Points on a hilly landscape, in no order, each with its height.
From any point a ball rolls to the lowest of the 6 points nearest to it. It stops when none of these is lower. Distance is the straight distance between rows; heights are no part of it.
K199 h=377: -66 13 44 4 -36 24 64 -7 36 -44 -22
K48 h=260: -71 10 13 -21 -23 11 63 2 51 -37 -18
K740 h=188: 31 -50 23 14 -13 -20 14 -47 -7 7 -14
K591 h=199: 29 -22 -13 26 -19 -1 -20 -28 -28 25 14
K68 h=157: 28 -14 -26 10 -5 -10 9 19 -2 27 13
K223 h=111: -63 10 -38 -34 -13 -24 51 50 72 -13 14
K841 h=223: 20 -27 -16 -2 -4 -27 28 22 15 6 -1
K481 h=211: -81 14 -29 -40 -24 1 73 32 80 -11 7
K271 h=480: 4 51 -35 -21 36 28 -62 16 -27 38 22
K337 h=247: 6 45 -25 -15 35 24 -77 1 -35 22 13
K797 h=304: -5 80 -20 -78 64 -2 -78 33 2 54 23
K372 h=212: -38 -15 29 -7 -12 -8 47 -8 35 -50 -32
K560 h=446: -3 -33 41 -2 -3 -16 39 -18 17 -39 -33
K74 h=286: 22 26 -9 18 13 11 -89 -15 -57 -2 0
K352 h=268: -63 7 -10 -29 -17 -11 53 22 60 -30 -9
K862 h=378: -3 -32 29 -5 -1 -19 36 -12 19 -35 -28
K141 h=485: 21 7 -8 35 -5 3 -76 -28 -50 4 8
K172 h=680: 7 15 -48 -11 14 -13 28 90 27 18 24
K186 h=222: 26 -54 50 12 -4 -14 27 -52 -7 -16 -31
K144 h=352: 4 -28 86 17 -3 5 40 -41 -4 -61 -46
K116 h=108: 26 -26 2 34 -28 -8 -36 -46 -34 16 9
K376 h=210: 30 -42 21 37 -29 -15 -32 -73 -30 7 2
K411 h=300: 12 29 -28 13 13 19 -68 -8 -45 23 15
K790 h=110: 34 -25 -20 16 -11 -9 1 -2 -9 25 13
K482 h=83: 22 -4 -38 1 10 -14 19 48 13 23 17
K225 h=203: 31 -20 4 38 -25 -7 -53 -54 -38 9 11
K820 h=362: 12 27 -47 -13 31 17 16 78 3 47 31
K634 h=177: -26 12 -50 -22 2 -31 35 79 59 -7 28
K908 h=307: -13 -25 4 -15 -1 -29 36 7 38 -26 -14
K952 h=56: -61 7 -25 -32 -16 -24 48 39 68 -24 7
K98 h=266: 18 -46 43 3 -5 -19 33 -40 4 -23 -33
K621 h=448: 26 -43 4 4 -7 -27 23 -10 5 0 -10
K325 h=534: -5 59 -32 -39 45 22 -66 17 -21 36 17
K64 h=253: -14 71 -35 -60 54 28 -55 35 -4 62 25
K608 h=190: -37 -3 -26 -24 -11 -30 43 39 61 -24 5
K209 h=183: 7 43 -47 -31 41 35 -7 65 -5 67 33
K879 h=209: 29 -47 20 10 -8 -19 22 -34 0 -5 -16
K914 h=396: 8 35 -36 0 17 25 -56 10 -30 36 23
K25 h=118: 21 40 -19 -8 34 12 -92 -5 -53 5 5
K743 h=418: 32 10 -1 35 -1 -3 -88 -30 -59 -11 1
K327 h=376: 33 -4 7 43 -11 -9 -83 -42 -58 -7 5
K684 h=120: 15 -40 22 -1 -4 -23 36 -18 15 -18 -25
K455 h=74: 20 -1 -42 0 8 0 12 49 -1 37 25
K51 h=173: 33 -38 14 28 -24 -14 -9 -53 -18 17 -2
K497 h=721: 12 18 -53 -12 27 0 27 89 16 32 30
K435 h=402: -38 0 70 13 -20 14 55 -23 14 -66 -31
K292 h=366: -1 -30 61 5 -1 -6 37 -33 4 -48 -42
K518 h=465: -3 -32 52 2 -4 -12 39 -25 12 -45 -37
K29 h=65: 19 13 -45 -5 18 7 12 65 2 39 30
K943 h=385: -34 -6 53 -2 -15 0 47 -12 22 -55 -35
K368 h=384: -19 -1 90 21 -17 17 46 -32 -4 -74 -37
K781 h=248: 32 -30 20 45 -34 -15 -52 -72 -38 1 8
K837 h=89: -55 17 60 20 -33 31 63 -15 25 -52 -25
K206 h=84: -13 -27 28 -4 -3 -22 39 -11 21 -38 -29
K97 h=104: 8 34 -47 -13 27 33 -12 50 -10 58 28
K910 h=359: 22 1 -16 29 -13 5 -51 -20 -36 25 17
K453 h=314: -79 15 -4 -25 -31 12 69 14 62 -23 -7
K731 h=192: 5 -4 -33 -9 6 -29 32 60 32 2 15
K637 h=126: -54 -4 18 -15 -19 0 52 0 41 -44 -20
K833 h=198: -51 -4 9 -22 -11 -13 47 12 49 -36 -17
K355 h=283: 10 -45 64 6 0 -8 30 -46 -3 -39 -39
K527 h=258: 28 -54 62 13 -2 -6 29 -60 -10 -25 -36
K732 h=375: -33 21 91 39 -36 28 57 -33 6 -70 -20
K720 h=224: 35 -54 43 24 -20 -11 -1 -83 -20 0 -17
K45 h=176: 17 13 -35 8 6 19 -30 14 -25 42 27
K483 h=420: 38 -3 9 46 -11 -8 -95 -49 -64 -16 -2
K763 h=261: 17 12 -32 15 -2 16 -33 7 -27 37 22
K503 h=97: 15 20 -39 1 10 24 -22 32 -20 45 31
K939 h=69: 23 9 -40 3 12 16 -6 40 -8 43 24
K82 h=361: -6 67 -25 -63 59 17 -76 25 -14 46 22
K892 h=208: 32 -38 0 17 -18 -17 7 -26 -7 18 -1
K348 h=259: 4 40 -38 -9 23 34 -39 24 -21 46 26
K868 h=318: 13 23 -19 17 8 17 -78 -11 -46 8 11
K52 h=191: -3 57 -39 -33 42 40 -40 37 -12 60 26

For each start below, name the point where the ball stops.
K355 => K116
K327 => K116
K141 => K25
K292 => K206
K879 => K206

Call two points neighbours if one is among the 6 nearest of the other. Go from one point of each pair to the other, from neighbour to neighbour, staying as low as possible. Name the highest point that can't be avoided.
K790 / K25 => K411
K206 / K637 => K879
K29 / K952 => K731
K637 / K116 => K591
K637 / K29 => K833
K790 / K29 => K68
